Each row is a point on a landscape with many valleys, with its height.
From any point a ball rolls to the lowest of the 2 points nearest to it. It stops when none of these is lower. Distance is the straight distance between rows; heights are no part of it.
J_326: [136 139 132 119 127  71 110 106 148 113 174 168 104 105 113 145 107 138
 115 140 118 103 146 146 125 143 184 116 153 134 112  89  98 153  64 171
 133 108  84 149 128 181 137  78 117 140 139  86 133 175 107 206 147 147
 145]  h=309
J_407: [108 107 152 138  74 172 140 107 133 122 136 121 134  75 140  81 136  85
 109 152 139  88 109 107 156 145 132 174 150  97 151 160 156 103 115 138
 170 147  74 152 124 126 129 117 132 124 125  95 160 146 135 120 141 123
 131]  h=629
J_510: [189 104  94 135  78 168  84 168 158  99 149 119 105 122 113 114 187 127
 178  90 112 154 114 165 141 150 125 122  97 130 120 141 125 101 135  98
  92 136 103 155 164 111  95 137 147 100 122 140 184 147  97 140 162 121
 140]  h=432
J_938: [142 130 153 101 133 199 149 159 112 146  98 128 153 165 152 138 129 123
 171 166 187 122 101 143 180  96  77  96 118 102 171 154 134 119 214 170
 139 176 195 157  59 182 144  95 134 119 141 101 137 115 123 176 181  94
 110]  h=413
J_192: [111  95 155 114 158 122 165 142 103  71 117 166  92 120 141 180 151 140
 178 138  95 174  82 112 153 135 172  52 109 128 107  94 107  96 140 152
 122 127 164 137 127 175 155 164 109  86 130 131 111 137 135 156 136 143
  86]  h=103
J_731: [103 172 114  76 161 115 164 188 129 154 182 193 146  85 133 101 148  86
 113 103 139 147 134  42 173 115 140  78 163 117 158 136 143 127  78 127
 130 138 120 103 139 126 145  83  81 169 114 212 118 168 149 100  79 141
 126]  h=154
J_955: [153 126 163  92  67  57  86 121 189 153 109 115  92 178 123 188 105 165
 119  99 129 112 176 207  21 149 154 191 121 175  84  99 151 126 108  93
  96 112 154  86 185 124 148 176 115  81 102  99 161 104  97 102 135 148
 188]  h=232
J_823: [108 102 131 115 146 118 153 105 156 134 152 132 144  98 156 101  93 128
 145 171 139 118 105 117 162 163 165 101 184  82 139 138 120 114  95 178
 164 133  57 146 145 132 141 142 141 141 122  95 129 142 140 162 110 125
 151]  h=113
J_625: [112 150 150  94 191  98 166 104 118 135 157 192 124  92 172 144 110 147
 126 161 147 127 123  77 173 132 167  72 121  87 131 129 102 124 128 173
 132 109 152 112 117 178 160  90 134 121 148 108  71 146 130 151 128 156
  96]  h=104
J_343: [198  90  84  90  85 147  91 191 148  95 134 116  89 130 136 108 152 128
 165  82 142 166 139 175 108 143 106 100 102 134 142 134 145 101 144  35
  73 124  90 129 160  87  86 163 130  93 102 123 182 111 119 104 155 124
 140]  h=393
J_232: [130 163 102 141 119  94  93 115 137 147 126 101 145  92 116  97 114 105
  85  63 140 107 152 138 121 132  70 136 138 116 126 119 162 122  98  78
 134 101  92  90 115  54  87 128 123 157  87 142 146  96 118  69  94 116
 138]  h=683
J_702: [ 73 139 112 173 135 178 125 124 120 188  98  85 162 147 105  98 126 134
  97 109 175  67 133 131 114  70  82 199 132 114 148 151 109 166 170 134
 157 141 158 157  83 124 102  85 195 160 156 149 138 142 125 116 153  83
 135]  h=49
J_995: [124  78 148 118 129 101 124  96 152 102 126  84 163 119 143  83  69 137
 145 151 109 153 128 150 143 160 149 124 195  95 121 145 118 128 133 140
 169 113  76 173 159 101 127 176 131 139 102  93 149 124 150 159 105 109
 169]  h=59
J_911: [119  90 126 136 192 164 109 120 132 124 125  98 163 201 124 150 142 144
 176 139 114 146  99 143 192 117 109 100 119 174 114 143  73 127 206 144
  93 142 213 164 119 178 115 133 156 118 138 127 127 130 128 204 168 112
 121]  h=353
J_606: [ 91 109 103 120 184 152 153  96  94 127 119  96 166 114 148  77  87 126
 127 178 128 122 105  64 158 160 143 100 191  96 158 168 158 152 139 133
 137 113 105  97 120 115 162 150 140 132 138 161  72  93 166  80  99 109
 130]  h=528
J_766: [109 141 167 181 105  96 169  98 179 207 162 113 113 196 104 139 125 158
 106 163 165  88 135 197 112  72 126 153 144 101 160 103 112 180 129 209
 151 147 132 190  87 101 143  88 136 133 136  68 185 140 133 208 122 139
 139]  h=789
J_748: [118 132 138 124 124 135 138 141 106 108 133 177  85  78 162 174 140  96
  94 105 112 134  96  59 116 124 122 107  97 134 127 125 162  90 113 112
 138 110 135  84 138 126 151 141 107 118 149 162 117 139 122  91 132 149
  67]  h=347
J_953: [104  92 115 144 135 192 128 143  84 119  86  99 171 119 126  94 151 110
 162 146 120 128  80  93 182 137 105 137 147 107 159 165 133 134 157 101
 164 181 134 122 104 102 142 133 134 147 142 189  70  94 136  76 109  83
 131]  h=467
J_106: [158 170  60 158  55  90 114 151 161 135 120  78 150 118  85  74 148 136
 108  86 170  97 160 203 122 128  82 162 119  82 123 102 127 134 129  54
 127 123  90 110 127  54  82 108 144 127  66 141 188 125 108 113 148  98
 168]  h=612
J_811: [ 93  88 172 151 130 128 102 102  97  95  90 106 140 124 147 136  95 133
 131 126  93 164 124 114 116 130 134 167 116 134 112 133 152 115 164 107
 130 110 136 127 138 119 135 170 137 120 153 112  77 121 129 100 118 133
  99]  h=554
J_591: [138 142  86 104 143  86 136  95 116  94 139 149  94 144 134 130  77 135
 143 127 139 116 142 150 116 113 104  92 153 138 138 137 142 188 112 151
 160 119  69  88 109  59  94 141 106 139  83 110 142  82 195 104  47 159
 133]  h=346
J_483: [110 162 131 165 154 182 146 132 149 189 135  87 143 179  99 109 145 108
 102 106 180  74 134 148 139  97  91 148 129 126 146 157  84 169 176 169
 143 143 181 166  89 168  84  81 179 147 126 151 163 125 116 170 171 108
 129]  h=144
J_839: [109 153 122 127 128 123 100 124 122 117 142 199 105  84 125 151 133 102
  59  83 135 102 123  78  86 132 125 142 107 154 112 125 141 124  92 118
 118 104 116  85 141 130 142 120 109 143 161 150 118 152 103  87 132 149
 102]  h=316
J_688: [107  83 134 168 180 139  92 138 120 123 101 107 161 133  81 134 133 136
 161 118  67 185 119 128 136 145 168 149 121 180  74 135  89 113 180 127
 110 118 159 158 158 168 132 159 164 142 159 175 108 140 118 124 145 110
 119]  h=513
J_544: [116 155 114 143 158  78 117  52 125  97 139  89 138 109 110 106  75 122
  97 116 129  77 165 113  90 108  96 134 165 130 118 128 156 155  95 133
 137  61 106  88 107  67 123 140 132 158 104 149  84  65 155  49  66 138
 127]  h=364
J_663: [145 109 161 131  53 122 121 135 164 107 126 115 107 150 115 114 150 137
 169 167 111 160 118 190 131 131 169 131 157 135 119 109 116  96 105 160
 119 166 107 186 163 127 124 147 122 126 139  77 188 148 119 192 155 134
 158]  h=736
J_3: [159 159 155 109  86  62  91 122 165 124 148 184  68 144 129 186 128 150
 109  88 146  91 169 190  28 139 160 171 104 185  89 100 132 142  71 130
  97 119 124  90 163 137 139 146  88  95  96  90 161 117 109 126 153 167
 144]  h=345
J_504: [ 99 128 117 131 159 166 152 151 127 134 123 185 130  74 100 112 158  99
 128 103 120 158 101  51 171 144 157 130 140 140 140 145 113  98 123 124
 133 140 148 112 145 183 151 113 107 168 125 182 104 148  82 118 131 109
 108]  h=289
J_338: [120 179 133 163 127 154 128 127 137 178 170 126 109 167  96 129 172  97
  80  95 169  62 149 144 152  98 118 143  94 122 127 128 106 149 141 156
 111 130 157 169  95 163  83  48 162 144 141 133 173 156 126 169 175 145
 102]  h=215
J_928: [ 98 103 126 129 166 176 134 113 115 131  96 101 145 176 135 146 108 148
 169 147 116 131  92 117 167 105  95 126 114 142 145 157 109 142 182 134
 146 163 186 135 104 142 118 124 170 123 149 133  99 119 152 167 146 108
 123]  h=402
J_499: [122  66 141 129 135 146 161 122 115 126  89 112 169 148 157 136 111 142
 191 203 107 147  81 122 173 130 156 105 150 109 150 133 112 127 161 167
 167 178 136 165 127 128 144 129 138 115 136  78 125 135 147 180 132 120
 130]  h=710
J_729: [143 122 159 122 113  77 119  78 145  91 120 108 118 121 126 120  79 118
 106 119 121 145 167 165  75 142 132 136 169 129  94 129 127 128 114  81
 146  91  89 120 165 108 110 173  94 118 100  87 125  91 146 125 128 109
 171]  h=267
J_46: [135  92 167 105 114  81 140 130 131  82 129 167  96 139 152 172 110 131
 159 130  87 177 123 116  88 161 158 100 122 146 108 124 142 121 113 152
 140 129 120 131 180 133 150 197 103  81 118  81 129 121 134 139 119 155
 136]  h=109
J_701: [100 134 151 138 149 139 153  88 110 144 148 138 141  97 159 128  78 115
 113 166 140  79 131  92 135 132 125 139 146  98 135 146 173 133 111 171
 162 114  73 124 110 134 165  90 125 134 142 112 106 119 161 104  97 134
 127]  h=659
J_912: [ 81 108 147 142 162 143 138  92  91 104  98  87 152 119 130 106  91 130
 133 146 105 161 128  70 140 142 144 129 146 128 128 148 162 142 139 120
 143 101 129 107 123 102 131 161 125 127 146 151  53  96 156  75  87 119
 105]  h=548
J_515: [159 105 156 101  66  68 122 149 165 100 106 106 105 167 134 170 115 169
 132 138 100 174 164 185  32 149 142 172 108 176  81  93 153  98 135  83
  98  96 148 128 207 128 146 190 111  67 108  89 148 114 124 129 124 140
 177]  h=82
J_885: [144 160  99 124 116  93 120  84 109 102 116 111 108 130 137 130  69 128
  90 111 144 103 164 130 116  79  74 122 143 127 130 129 159 165 103 112
 167 102  83  63 101  43  92 164 112 146  85 132 117  61 181  49  67 131
 129]  h=411
J_22: [164  73 137 156 109 109  72 134 133 115 100  50 182 189 108 110 127 164
 138 146 104 129 114 204 107 123 136 179 102 179 117 111  99 123 179  91
 104 146 178 204 159  97 133 141 164 120 161 122 130 134 138 163 145 100
 133]  h=258
J_93: [ 89  89 194 125 157 149 144 112 122 136 111 139 150 118 174 153 101 119
 134 195 120 144  99  89 162 129 169 146 142 118 160 130 142 105 155 165
 161 118 146 140 101 159 198 123 144 114 136  70  96 136 116 152 155  90
 121]  h=687
J_81: [137 133 102  95 149  91 135 134 108  75 161 216  70 124 114 207 148 151
 118 123 142 131 151 120 102 126 168  69  90 159  94  75 103 153  98 161
 111 106 160 121 129 185 148 119 112 117 155 121 107 163 117 145 136 171
  95]  h=197
J_281: [137 164  89 146  57 108 114 114 168 136 116  65 115 152  94  81 134 158
 126 132 162  75 134 232 107 122  92 162 118  90 137 122 109 144 128  91
 136 146  81 121 105  65  88 121 121 115  90 124 191 133 123 149 145 101
 153]  h=567
J_638: [115 143 116 130 124 152 130 127  99 148 120 126 109 122 150 155 130 115
 107 120 124 100 127  97 125 104  94 133  82 132 152 133 160 144 131 117
 121 162 112 101 114  96 107 108 128 125 150 127 116 126 158  96 107 137
  98]  h=459
J_946: [113 165 156  66 159 115 144 176  88 131 177 195 144  80 157 163 108  83
  82 144 155 121 118  20 125 103 132  98 137 120 125 125 165 109  92 134
 143 129 136  80 109 162 182  80  60 120 144 179  73 149 126  88 107 149
 106]  h=89
J_792: [108 152 158 153 110 104 129  85 157 184 141 104 110 217 131 151 137 180
 137 146 117 118 144 185 118  97 146 128 106 127 143  97 130 165 121 191
 115 144 154 168 129 120 127 107 132 125 130  67 163 125 149 195 134 151
 156]  h=811
J_685: [ 80 131 181 145 169 150 146  92 101 152 121 123 159 121 167 133  82 123
 111 190 148 102 135  65 132 116 134 168 141 101 152 148 160 133 136 155
 141 106 138 129 106 154 167 108 151 116 156  94  89 119 143 114 138 105
 128]  h=673
J_149: [175 120 110 131 131  91 101 137 143 103 160 146 103 129  79 142 158 154
 117  93  95 136 169 177  75 144 130 141 103 160  77 111 102 146 111 114
  89  78 104 147 145 163  92 139 135 105 157 128 124 147 114 140 143 147
 143]  h=176
J_172: [119 134 138  96 135 173 152 182  80 137 101 142  99 115 160 158 172 107
 112 123 105 133  70  86 140 107  84 109  76 143 148 139 177  84 155  99
 120 143 152  86 113 123 134 140  94  93 116 180 117 148 126  84 122 148
  73]  h=384
J_158: [185  94 131  82  97 100 114 155 158 107 141 107 108 126 152 119 143 110
 151 108 131 184 160 226  69 147 153 156 146 134 104 140 121  88 165  42
  78 123 109 138 177 131 115 167 119  71 106 133 161 112 102 134 172  96
 173]  h=335
J_370: [171 140 125 128  72 100  87 126 174 137 149 119  71 163 130 139 132 141
 128  89 149  78 163 211  62 154 125 145  73 160  95  98 145 116 108 108
  75 120  99  92 153  94 122 126 118  88  98 106 173 112 131 122 140 156
 164]  h=426
J_653: [141 135 161 104  67 158 154 141 106 167 126 156  88 147 173 173 147 100
 169 169 128  94 125 141 126 121  92 124  91 103 172 137 174 129 114 134
 134 152  96 130 112  86 128 116  70 122 108  56 157 140 143 126 110 158
 122]  h=594
J_57: [101 142 168 144 128  95 116 106 149 129 148 160 109 111 133 144 118 119
  75 135 124 115 131 124 116 128 169 151 134 128 129 107 111 129 102 149
 133 135 130 168 122 169 138 113 138 136 167  80 130 171 104 176 175 132
 122]  h=342
J_508: [ 98 188 131  77 148 118 161 190  99 163 166 182 167  90 137 106 127  61
 100 141 157 116 118  14 177 129 124 115 159 101 144 143 161  98 106 146
 128 155 123  95 117 168 186  52  75 146 128 194 109 183 131  95  93 134
 141]  h=125
J_197: [105 150 107 154 168 130 137 121 140 171 158 156 138 108 107 115 134 129
 134 136 113 116 117  94 176 142 162 104 146 104 115 146  82 139 100 166
 135 135 117 140 118 169 113  83 138 173 132 164 118 145 126 146 126 147
 124]  h=304
J_309: [166  90 133 129 128  83 113 106 134  73 112  69 162 115 125  93  96 127
 131 109  90 186 157 171 108 153 136 153 164 133  99 123 117 117 149  77
 142  93 120 156 159 106  91 182 123 121 116 118 108 104 129 117 133 110
 162]  h=192
J_602: [179 122 145  92  96 104 100 132 147  95 110 118 101  99 148 126 111 107
 132  86 135 143 152 186  87 152 131 156 134 131 103 150 156 115 133  50
 121  88 115 102 160  94 110 176  96  96  96 111 158  98 111  90 163 110
 144]  h=270
J_75: [153 131  57 125 124 141 161 178 107 116 133 149 114 133 120 101 151 114
 152  64 104 172 130 118 163 120 109  71 136 136 135 137 112 163 108 106
 106 140 102 125 135  81  89 129 121 163 108 184 140 104 156  93  79 148
 139]  h=235
J_290: [150 130 138 113 110 125  97 153 135  79 137 204  79  72 154 166 140  98
  79  82 140 125 107 136  55 157 136 129  95 152 114 100 141 108  63  92
 114 115 115  87 158 149 136 163  87 122 158 122 147 172  83 111 157 137
  98]  h=276
J_585: [138 104 135 172 151 117  89 140 130 135 135 107 114 168  96 148 173 158
 117 100  85 146 144 154 109 125 142 122 100 165  75 117  90 147 139 139
  78 103 149 163 156 166  97 121 158 118 183 136 133 151 123 161 140 147
 134]  h=105
J_910: [170  77 125 112 111  77 120 110 136  99 109  87 166 129 135  93 102 163
 152 156  79 186 137 186 114 140 150 144 177 130 116 106 107 105 154 102
 143 140  85 192 167 102 110 156 126 137 110 110 131 111 148 159 107 110
 180]  h=126
J_441: [ 78 139 136 172 136 146 113  95 117 176 100  67 156 155 134  98 102 125
  78 131 189  45 130 144  93  50  77 187 123  91 180 143 152 181 151 133
 152 118 157 153  78 106 145  80 170 134 161  97 138 122 149 104 147  77
 108]  h=146
J_526: [141 139 123 116 142  79  95 119 145  78 175 190 125  81  95 142 116 133
 102 107 117 120 146 123  77 138 150 102 144 159 111  95  83 176  73 136
 138  88  92 103 123 181 109 103 109 162 149 126 100 166  96 159 144 133
 129]  h=273
J_883: [171 150  73 105 134 112 137 157 111  93 135 124  85 139 141  99 105 136
 152  80 122 165 152 138 140  93 100  73 152 130 139 137 120 167  98  92
 116 125  68 105 125  72  74 145 115 127  89 119 140  73 178 106  91 154
 142]  h=283
J_226: [ 88 167 116 129 231 159 159 147 148 175 104 134 171 127 125  90 112 156
 128 163 131 145 142  41 159 164 106 141 146 132 166 160 115 120 130 166
 111 111 184  66 110 188 188  91 122 159 125 176  77  97 123 100 118 141
 161]  h=213
J_658: [125  95 163 126  85 121 129 132 136 116 105 127 151 152 135 140 143 142
 185 175  72 180  96 152 148 136 171 123 134 138 149 109 116 105 131 156
 136 149 123 187 165  95 149 156 133 115 130  78 140 144 130 177 116 136
 144]  h=724
J_825: [115 136 157  98 165 134 149 121 115 121 120 151 108 170 143 192 139 178
 130 143 140 187 124 110 154 108 133  72  86 129 128 104 119 107 181 155
 108 119 220 130  88 193 157 145 133 103 138  96 109 132 147 165 157 140
  85]  h=227
J_892: [130 156 120  51 147 100 146 154  88  98 168 219 107  89 161 160 110 119
 109 152 177 113 132  57 125 129 159  77 114 102 150  85 127 108 110 147
 135 134 140 109  72 158 199  74  59 134 143 128  78 160 114 119 126 172
  79]  h=127
J_288: [ 72 162 126 149 181 166 146 147 139 161 104 153 152  97 111  96 134 105
 121 127 103 153 147  43 161 162 132 161 144 128 131 150 117 108 125 147
 109 128 161  74 117 175 157 109 142 183 135 197  95 113 119  93 120 112
 138]  h=259
J_491: [121 120 145 168  86 127 157 105 164 166 113  80 130 199 103  85 114 165
 138 179 148  90 105 203 105  96 131 155 141  90 145 121 105 160 116 191
 168 170 123 196 107  90 112 132 139 135 141 105 200 156 135 211 125 129
 155]  h=767
J_442: [121  93 134 132 129 204 125 130  71 116 107 107 147 107 153 100 132 103
 133 155 130 124  91  81 142 115  93 133 138  98 168 161 184 131 136  86
 171 144  98 113 110  63 121 154 115 129 132 146  81 114 149  75 100  82
 117]  h=487
J_534: [124 121 138  95 136 107 164 122 110  95 155 169 104 106 154 157 123 130
 170 137  97 157 123 102 141 143 159  54 125 113 127 130 122 120  97 169
 144 120 123 137 137 149 135 150  98 117 129  98 122 133 141 149 112 152
 126]  h=55
J_346: [149  87 108 179 111 171 118 157 120 148 124 125 165 118  80 110 175 109
 178  80 103 166  92 130 174 160 149 142 137 152 119 156  87 122 160 112
 135 175 139 157 143 134 101 146 185 181 112 194 139 139 104 106 122  98
 131]  h=478
J_986: [121 121 158 108  67 161 130 136 130 129 134 141 101 110 164 133 139 103
 149 153 129 127 108 130 133 148 120 129 139 101 170 152 169  96 100 132
 159 138  75 140 132 105 130 136 100 123 112  55 150 137 128 139 132 133
 142]  h=613
J_146: [141 127 133 129 128 147 143 134 105 102 118 166  70 153 149 205 171 137
 144 130 108 154 109 127 120 114 142  77  70 153 120 102 136  98 149 137
 102 120 180 138 137 176 129 161 115  76 144 125 126 134 138 138 149 154
  60]  h=160
J_863: [186 103 126 146  91  68  93 121 143 103  95  52 157 168 112 114 120 174
 126 149 115 154 141 233  77 141 125 198 101 168 115  77 126  98 178  53
  95 118 160 177 183  96 143 166 143 105 138 110 128 123 123 136 144 110
 152]  h=340
J_933: [115 146 118 147 122 213 143 154 125 167 118 139 155 103  90 113 171 109
 145 125 125 152 102  92 191 149 132 135 126 125 133 160  96  84 141 156
 124 165 178 113 116 201 127 100 157 167 106 185 141 136  92 144 141 120
 107]  h=315
J_279: [140  86 102 158 139 149 111 145 129 112 121 105 166 110  85  88 150 118
 147  91  94 172 136 129 136 161 152 154 149 141 109 146 102 138 138 101
 126 115 123 151 166 133  91 155 162 161 136 177  99 131 116 101 119 118
 130]  h=493
J_295: [ 67 141 141 182 123 129 127  69 106 145 102  66 173 120 135  99  91 129
  90 146 170  55 158 116  87  89  86 199 140  86 152 118 161 159 135 137
 166  87 115 141  75  84 148 125 147 127 158  97  97 115 139  80 100  89
 131]  h=236
J_219: [118 167 103 173 123 141 123 115 150 172 165 130 133 114  94 107 166 121
  93 103 129  78 124 141 142 119 126 152 128 111 116 143 116 144 107 155
 142 119 107 151 118 130  94  71 150 145 138 141 158 150 126 140 135 140
 109]  h=268
J_28: [124 155 108 133 167 211 146 158 150 151 126 129 161 161  93 136 162 112
 152 112 147 144 108 110 204 127  93 116 131 130 125 146  83  96 179 156
 128 152 212 138  76 203 122  97 155 157 134 160 150 131  80 163 164 117
 120]  h=343
J_860: [130 148  89 103 168 124 169 153 110 127 153 181 118  94 119 122 145 122
 144 103 107 149 117  59 175 115 140  61 129 125 133 149 132 141 112 124
 114 124 131 111 125 116 115 114  94 139 113 189 123 126 148 108  92 173
 119]  h=191
J_925: [129  89 157 146 132 126 127 119 145 126 131 115 126 111 122 122 113 137
 121 155 110 145 114 129 169 129 181 136 148 127 117 127  96 110 117 189
 121 131 143 191 135 176 134 126 151 143 154  87 121 158 112 209 158 132
 132]  h=354
J_565: [137 161 116 144 102 103 115  99 121 153 138 130  98 140 136 150 128 131
 119 116 133  71 150 165 101  93 110 147  82 143 121 121 152 149 107 120
 130 140  97 104 116  86 106 102 133 118 109  97 148 109 160 130 104 152
 113]  h=504
J_666: [100  84 157 128 191 144 156  99 122 135 105 120 148 125 154 120  97 153
 164 182 104 134  94  94 186 147 180 100 148 112 144 148 113 109 162 162
 144 146 147 139 134 160 168 143 157 113 144 117  80 129 137 165 140 129
 125]  h=698
J_36: [ 90 123  95 140 171 191 137 145 114 139  92  97 170 169 104 115 136 144
 175 145 110 140  89  97 180 136 101 139 134 146 152 172 100 141 162 134
 138 186 186 104 103 148 125 137 160 160 142 179 102 102 117 120 136  98
 138]  h=438
J_121: [199 139  65 111  61  68 105 156 161 119 127  63 112 147 119  89 148 133
 128 100 157 123 170 225  97 155 116 144 106 102 131 109 125 147 154  21
  93 124  90  97 136  80  96 135 133  94  76 132 158 106 100  99 172 116
 175]  h=657
J_332: [142 145 128 138 162 164 110 120 113 114 121 109 110 189 120 165 172 157
 146 109 132 164 125 127 166 122 129  63  68 155 114 108  87 107 183 159
  76 120 206 133 112 187 132 127 150  96 139 138 139 126 123 184 154 114
  91]  h=291
J_82: [110 154 128 112 222 126 174 123 136 137 124 146 146 106 152 117 104 178
 132 170 146 122 123  56 181 150 139  93 139  84 137 147 108 110 141 167
 121 101 169  74 110 188 176  80 139 129 148 163  64 114 134 135 127 151
 129]  h=150
J_118: [106 152 129 148 104 152 125 106 117 139 164 126 145  78 152  99 111  82
  80 135 155  85 133  96 125 122 111 160 162  83 143 138 183 107  99 131
 169 133  49 130 104  98 128  98 105 153 132 110 147 124 138  96 106 120
 125]  h=643
J_292: [167  83 108 157 152 131  75 135 119 130 119  60 154 203 105 123 155 157
 136 134  74 166 125 175 126 130 133 134 114 187  88 109  70 138 186 119
  83 137 168 196 157 141 107 142 161 119 161 145 123 139 144 177 147 118
 131]  h=184
J_244: [122 107 105 120 155 170 150 121  92 122 111 103 173 112 143  61 137  94
 125 166 155 143  96  60 182 121 126 110 198  90 182 156 189 151 114 102
 148 118  94  99 117  74 166 165 106 141 109 177  94  79 154  76  73  79
 132]  h=509
J_312: [130 152 122 114 153 189 169 148 131 171 142 131 159 145 140 136 124 123
 124 138 178 121 134 104 194 109  84 113 123 108 156 161 101 118 204 175
 118 118 189 141  62 225 125  64 146 136 141 116 131 126 109 179 168 129
 120]  h=378
J_866: [163  86 153  90 105  91 122 154 130  66  89 160  90 146 142 158 105 119
 150 121 117 180 152 162  69 145 120 140 129 167  84 108 138 121 130 101
 121 105 133 117 190 126 142 231 109  75 110  87 144  97 125 100 131 132
 137]  h=181
J_424: [138 165 116 113  37 102 108 138 177 152 131  90  88 159 130 119 138 150
 132 105 164  75 135 249  70 145 132 165 113 113 123 116 132 130 127  66
  95 152  81  96 139  80 124 116 103  87  63 100 197 114 113 144 154 122
 174]  h=502
J_253: [141 154 128 105  88 115 138 105 118 165 131 144  89 143 177 182 110 126
 146 150 131  79 138 145  88 116  66 117 116 126 149 119 158 148  99 137
 141 155  68  96  93  62 123 107  73 131  82  74 173  97 169 102  79 156
 141]  h=557
J_951: [ 92 152 133 162 125 123 117  63  84 131 116  85 157 101 124 114  87 121
  94 140 151  70 156 103  85 100  81 161 129 116 129 119 186 147 110 121
 145  93 102 100  93  78 134 125 120 129 117 110  77  81 154  44  69 113
 121]  h=305
J_143: [ 89 144 121 147 148 155 119 136  92 164  96 124 145  97 121 109 137 121
  93  98 110 146 155  71 113 130 114 140 116 133 129 133 167 123 108  85
 113 122 157  78 141  89 121 136 160 166 136 190  92 105 116  41  88 130
 110]  h=722
J_337: [123 163 130  77 150  80 163 107 118 118 152 212  98 109 155 203 117 146
 120 155 154 120 158  82 131 133 170  73 103 131 126  87 121 143  94 176
 139 115 168 123 106 166 172 103 103 126 129  95  93 139 131 127 125 192
  84]  h=149
J_556: [121 138 104 116 110 161 121 187 101 157 109 130 126 128 148 139 171 103
 126  99 123 108  93  95 140 117  86 113  63 131 153 137 168 118 128  80
 100 167 124  89 137  67  92 128 121 127 123 170 134 144 124 103 112 131
  95]  h=423
J_102: [168 151 103 127 133  93  91 144 153  99 182 194  89 107  65 144 160 121
  92  77 113 107 157 167  59 136 131 137 132 167  88  96 104 160  67 116
 115 107  92 107 147 149 111 107 118 144 141 139 142 152 100 143 160 136
 142]  h=233
J_125: [176 156 114  83 115 103 133 166 126  59 152 212  67  99 138 178 139 113
 100  87 147 133 122 114  68 132 129  82  85 177  99  89 114 136  60 135
 113 126 121  99 144 173 143 144  87 117 142 142 130 182  94 107 146 151
 102]  h=242
J_742: [169  85  96 154  83 177 110 154 150 115 135  92 152 109  79  96 191 114
 161 107 114 146  96 166 158 153 128 153 137 141 106 161  99 114 140 133
 121 170 104 182 150 123  71 128 168 124 123 160 181 153 103 127 147 115
 126]  h=458
J_947: [131 105 113 118 166 120 154 119 158 157 148 136 137  98 125 110 136 151
 123 150 125 124 108 104 197 159 160  89 157 114  86 129  66 129 115 181
 129 122 151 140 128 205 123  94 150 137 155 130 105 176  89 192 144 128
 107]  h=329
J_250: [132 111 168 144  65 154 149 112 153 156 118  87 133 176 118 116 157 128
 175 184 130 120 118 182 137  96 163 142 125 121 146 129 127 128 122 188
 139 179 151 199 130 120 121 141 149 121 144  69 172 156 129 211 151 132
 136]  h=750
J_620: [116 176 116 156 120  92 115 128 106 159 138 139 142  98  92 114 126  99
  80  76 131 121 175 104  88 110 109 148 133 150 110 120 164 119  85  95
 105 108 118  84 140  65 117 109 148 187  97 195 133 113 120  46  52 133
 119]  h=706
J_741: [145 169  86 149  93 123 102 129 130 143 102  74 176 113 108  77 113 106
  94  93 169 113 146 142 162 115  60 138 148  66 159 114 156 126 103  62
 170 121  90  95 123  26  93 150 130 152  81 155 149 112 109  80 118  77
 143]  h=655
J_11: [102  80 153 139 176 123 118 119 118  82 103 154 113  99 121 147 117 134
 129 121  82 174 107  92 117 127 162 136 125 164 106 129 107 123 142 106
 127 104 147 122 145 172 147 171 142 124 175 147  79 139 123 116 134 128
 103]  h=533

Where does a ball stop that starts at each point below?
J_912 => J_534
J_885 => J_946
J_938 => J_625
J_620 => J_515
J_925 => J_702

Call two points neighbours if one is among the 2 nearest of the other. Go from one point of each pair to the other, from neighbour to neighbour, staying as low as possible. Name the highest point that can't be avoided.
J_515, J_995 => J_811
J_702, J_534 => J_925
J_515, J_946 => J_885
J_585, J_534 => J_863
J_625, J_946 => J_337
J_515, J_534 => J_866
